Each row is a point on a landscape with many valleys, with its height.
From any point a ball rolls to the lowest of the 2 points nearest to it. It stops when none of these is lower. Distance is the straight distance between rows; heights are no part of it.
per height 500: [159 129 168 117 139  71 105  99  96 105 167 149 127 107 110 157 172  87
 129 173]
zuv height 437: [131 161 149  97  95  59 122 122 136 117 131  94 114 140 135 129 167 157
  69 155]
zutem height 300: [107  85 142 133 139 153 145 127 193 121 131 139 123 100 136 127  97 134
  66  97]
Folen height 32: [142  64 132 152 189 127 146 109  89 144 155 136  68 101  93 127  89 113
  93 114]
kol height 481: [137 127 140 161 174  87 132 112 105 132 154 106  66  98 125 148 161 103
 143 110]
zur height 30: [108  83 111 106 151 143 139 108 145 131 101 135  72 160 148 137  84 139
 124 102]
Lasas height 296: [ 97 124 107 222 137 204 137 118  81 116 121 136 101 113 174 120 116 100
 116 105]
zimag height 473: [ 93 113 163 176 196 136 145 105 117  88 114 140 107  56 134 153 111  99
 140 120]
ritu height 725: [111 142  86  97 108 159 161 127  97 122 127 160 138 144 116 144 126 165
 198 138]
fadin height 668: [178 105 215  97 146 155  76 152 138 145 126  96 161 100 138 128 155 115
  92 167]
Didul height 186: [113 118 158 110 153 133 148 121 129 145  91  90  99 146 161 117 104 203
 156 119]
vom height 651: [150  75  60 140 134 107 147 148 124 133 164  84  44 151 126 123 125 121
  93 126]
zep height 286: [136 148  96 156  92 104 111 124 112  86 137 111 139 138 109  71 110  64
  86  94]
ruz height 634: [160 128 130 136 145 107 110 138 125 153 177 109  89 118 136 179 212 117
 154  89]
Koz height 349: [152 129 107 107  74 104  98 117  89  90 147 127 121 167 109  83 132 105
  94 103]
kab height 142: [128  65  93 193 178  90 150 123  75 149 134  84  68 104  97 103  82 129
  88 134]
fus height 541: [143 129 139  90 160  58 110 136 106  89 136 109 106 133  99 173 176  92
 157 187]
Rul height 444: [ 97 142 152 138 107 162 128  84 115 116 109 185 166 105 148 126  97 132
 133  98]
Keso height 447: [146 134 171 111 104 109 132  82 107 111 159 163 151 113 140 139 151 127
 140 155]
gif height 416: [136 132 129 129 142 140 157 134 148 109 172 117 108 104 110 101 119 103
  92 166]
nak height 436: [155 130 141 103 150 133  96 173 138  89 150 109 173 121  78 113 127  56
 123 179]
mida height 423: [150  83 116 132 142  96 101 168 170 112 133  84 125 139 113 118 124  96
  62 102]
gufe height 464: [105 150 134 159 137 156 163 124 122  96 131 100 118  95 138 108 116 119
 140 143]
sel height 465: [169 165 102 113 112  98 136 175 110 170 104 179 196 131 107 165 144 179
 170 122]
Buf height 208: [143 109 129 188 183 134 152 124  61 137 144  70  85  96 115  98 102 122
 144 125]
Bazo height 559: [154 195 127 124  97  87 140  92 115 189 120 193 171 141 127 135 133 144
 189 167]
mur height 319: [ 93 123  91 147  87 164 120 127 130  92  93 139 149 156 123  76  96 125
 131  93]
ris height 664: [168 109 178  55 123 148  97 125 119 165 126 144 129 153 135 157 158 157
 125 181]
zuz height 557: [191 158 130 138 112 126 102 124  84 144 200 128 125 123 114 120 175  68
 137 110]
sisab height 678: [106 101 129 148 172 128 107 137 123  85  66  77 119 147 143  91  69  99
 151 119]
tizek height 493: [137  95 146  77  92 137 107 172 129 124 112 101 112 145 116 132 197 181
  81 188]
nit height 476: [120 168 121 119 104  60 118 146 124  96 123  62 130 145 131 126 165 129
 116 110]
Luk height 255: [126 139 128 201 162 165 143  99  56 127 136 121  70 103 151 114 120  89
 153 111]
Nebug height 391: [115 172 104 112  88  75 156 127 135 165 117 127 107 142 127 122 140 198
  78 134]
Zumo height 128: [ 93 156  99 183 102 111 135 124 173 145  84  80 121 142 166  70  85 128
  79 123]
Nezo height 215: [ 99 154  95 166  76  80 119 125 147  95 107  90 117 141 139  80 120 103
  69  99]
kavis height 427: [119 128 160 103  88 103 114 152 159 126 112 132 187 115 119 137 154 189
  73 130]
nabo height 246: [154  51 104 118 142 151  95 134 100  95 121 140 123 166  95  85  75  97
 124  80]
Tibof height 547: [100 149 141 119 164 163 113  96 186 159 110 177 137 120 142 154  90  88
 157 104]
poka height 374: [154 104 148 142 189 134 106 188 126 118 152  83 167 101  75 123 125  76
 123 136]
vevud height 528: [ 95 181  84 155 107 140 170 166 152 163 116 120 146 116 128 133 125 174
 132 119]
bepiz height 241: [137 108 133  99 160 120 116  95 121 107 143 165  99 129 111 144 109  79
 134 119]
safi height 299: [156 132 158 109  81 158 129 125 103 154 145 142 158 139 132  81 137 202
 101 126]
pude height 602: [131 145  92 111 123 127 143 140 107 138 163 106  86 151 133 170 184 140
 180 120]
rinik height 393: [106 125 139 130 106 138 147  92 164 107 154 180 127  90 127 120 110 115
  50 112]
Pek height 172: [135  64 149 129 185 124 121 121 137 102 115 120 106 114 105 103  69 110
  94 118]
tibef height 652: [158 120 152 114 105 168 121 159 116 133 175 116 135 106 132 142 194 141
 100 157]
tudo height 590: [115 170 144 119 148 130 132 105 162 182 111 168 153 121 144 154 115 139
 184 126]
busi height 375: [150 142 176 111  98 139 118  84 115 148 147 156 150 117 154 117 127 149
 107  95]
Reko height 355: [150 145 115 158 102 123 142 123 107 102 182 123 114 104 101  75 127  89
  65 137]
dabed height 197: [ 92 138  66 164 107 136 124 137 136 127 102 115 114 152 153 154 124  93
 121  74]
num height 601: [113 184 112 110  88  93 154 116 136 135 121 182 190 127 111 141 115 142
 142 172]
sovo height 265: [ 77  93  67 190 104 183 130 161 122  84  91 121 133 138 149 119 110 111
 131  81]
Las height 497: [101 187 132 138 131 145 172 136 139 153 128  92 132 109 148 127 131 170
 170 155]
nizi height 223: [ 91 154 114 148 127  95 131 108 186 165  88 103 100 140 166 128  97 121
  69  99]
gog height 623: [100 173 161 149 141 100 107  84 114 169  56 185 149 121 161 156 114 170
 185 110]
Kofes height 519: [125 115  95 109 120 179 146 162 194 130 134 111 141 170  98  62 114 155
 136 170]
Togeg height 469: [141  69 110 145 124 107 119 174 134  77 131  72 124 145 102  88 149 136
 102 115]
belav height 743: [ 98 135 103 104  99 125 137  93  89  67 121 180 140 135 120 158 131 112
 187 127]
guno height 292: [140 185 120 135  90 111 160 107  71 176 110 155 132 128 139 108 123 209
 142 121]
rav height 628: [130 125  72 111 130 114 147 145 119 107 158  99  74 157 109 144 144 104
 133 134]
rel height 567: [114 167 120 140  97 133 151 137 161 138 149 127 166  98 131 140 150 131
 114 106]
Novuv height 334: [130 126 128 125 150  95 109 126 199 151 126  94 110 142 145 135  98  79
  73  99]
mize height 507: [148 157 140  68 109 138 109 140 151 118 150 133 173 149 113 132 138  86
 137 201]
nadi height 127: [130  86 144  99 168 133 150 135 154 134 127  91  73 138 148 138 121 168
 121 135]
mikad height 663: [180 123 161 121 141 139 120 135  96 157 189 101  86 109 137 155 207 134
 125 145]
luko height 426: [150 126 134  99 122 141 118 163 113 167 119 148 176 139 127 161 145 200
 163  85]
topeg height 687: [146 120 150  62 107 125 136 130 116 162 121 179 164 146 120 159 143 192
 138 195]
Lufa height 659: [ 79 145 143 154 152 126 104 132 134  82  66  95 162 123 154 138 104 104
 163  97]
vezat height 370: [116 122  66 150  84 170 128 171 168 136 103 122 176 165 110  71 111 157
 138  90]
folan height 495: [121 130 161 143 151 173 113  64 131 134 134 194 131 101 152 129  94  83
 153  98]
tubok height 36: [147  82 119 152 127 170 104 143 153 133 108  83 144 160 158  71  82 127
 136  73]
moro height 551: [102 136  71 139 120 165 161 148 158 140 119  87 104 164 136  91  95 140
 156 145]
rosi height 632: [164 113 203  81 114 156  93 127 151 165 124 152 186 116 142 160 157 121
 117 186]
Namap height 429: [111 146 156 172 203 107 128  97 148 132 137 138  72  74 128 154 132  74
 173 143]
ziza height 706: [134 128 104  64 119 155 153 143 133 151 128 159 121 163 107 144 126 191
 146 164]
lalut height 201: [120 108 146  76 140 100 140 132 163 153 122 119  88 137 141 172 151 193
  85 139]
Rokel height 138: [120  67 106 119 175 131 113 103 109 103 100 159  72 149 123 154  83  81
 130  89]
zifer height 631: [103 129 154 131 160 119 108 124 153  67 107 133 178  99 119 134  94  64
 141 113]
Vura height 496: [122  92 135 118 123 122 141 162 108  72 136  88 118 122 116 130 163 173
 124 126]
niba height 508: [152 158 153  89 111  85 117  72 123 160 151 181 128 150 135 149 154 129
 168 180]
veri height 499: [156 160 135 149 132 104 162 152 132 188 122 198 187  85 121 184 151 186
 159 131]
topam height 337: [103 129 124 178 121 180 139 123  86 115 113 119 129 108 166 140 137 140
 161  68]
kam height 270: [157  65 136  96 182 136 106 134 100 100 129 124 110 150  75  82  74 106
 128 144]
Duliz height 152: [156  45  90 179 135 143  84 140 123 111  98 103 127 156 132  64  68  89
 118  80]
Pavif height 378: [116  92 149 110 112 130 111 144 168 113 110 122 165 130 129 127 126 164
  93  82]
tuma height 475: [132 113 130  91 115 156 131 152 175 126 149 127 126 144 112 110 129 139
  85 163]
ragi height 363: [ 79 152  89 162  96 175 131 128  97 129  65 146 131 169 145  88  89 165
 138 119]
pob height 614: [140 155 147 115  92 150 125 160 151 162 165 145 196  97 126 171 187 144
 108 146]
mar height 516: [162  89 162  93 121 128 122 154  76  95 140  94  92 133 116 114 181 177
 103 175]
Fod height 402: [ 67 188 127 166 118 147 153 118 108 129  67 156 157 113 145 120  95 167
 146 149]
mufe height 571: [132 134 124  85 121  82 115 134 118 114 153 135 108 138 120 196 207 128
 165 161]
zal height 240: [133 151 146 124 110 147 141 116 105 171  99 123 140 144 152  85  98 210
 133 108]
gali height 759: [101 166 124 158 119 141 154  85  92  95 133 173 120 101 138 148 144 102
 217 158]
kagi height 570: [127 191 116  96 117 107 134 119 146 117 138 100 134 152 125 107 119  93
 155 172]
Nadab height 289: [144 107 127 179 211  99 109 157 133 161 149  81 127  98  92 146 119  62
 138 101]
lop height 411: [120 112  93  73  80 126 120 123 128  75 135 163 128 166  93 103 124 124
 104 131]
tiv height 383: [129 116 140 134 123 167 128 129 120 165 136 144 147 114 153 170 151 162
 166  54]
besad height 514: [152 173 115 127 101  94 105 138  93 109 163  93 134 142 123 131 182  89
 154 103]
Voz height 92: [125 121  62 183 145 146 116 126 119 148 125 111  80 152 163 135 101  47
 136  99]
Mapor height 586: [135 136 203 110 126 101 124  99 173 165 143 174 185 106 147 179 157 132
 134 194]
ribu height 348: [136 135 153 108 185 134 138  94 162 138 164 159  96 106 123 149 117  77
 158 168]
vof height 467: [122 113 161  82  94 109 112 167 137 130 103 130 162 118 123 188 200 176
  89 179]
nudav height 168: [157 121 138 108 120 150  93 140 145 111 121  91 163 168 122  51  94 104
 136 116]
tipeg height 591: [ 89 133 122 108 144 152 141 124 185 104 112 155 147 120 121 148  82  98
 141 130]
Sasar height 538: [111 140 163 139 114  85 160  91 146 155 129 206 174  90 136 184 152 171
 152 161]
segav height 346: [103 169  96 117  71 110 164 108  99 124 122 147 116 139 123 102 130 179
 118 140]
sokuz height 194: [136  97  94 197 187 128 121 133 126 164 140 104  80 108 138 154 113  58
 134  84]

Where does a ball stop that starts at each point below?
rel: Zumo
Kofes: Zumo
zuz: zal
Mapor: Folen

Call two points neighbours if one is among the 2 nearest of the other. Go from one point of each pair to the other, from neighbour to neighbour, staying as low as possible. Name the highest point that can't be avoided.
Voz / Zumo: zimag
Folen / zal: Rul
Folen / Voz: mur
zutem / Zumo: gif
tubok / Folen: kam
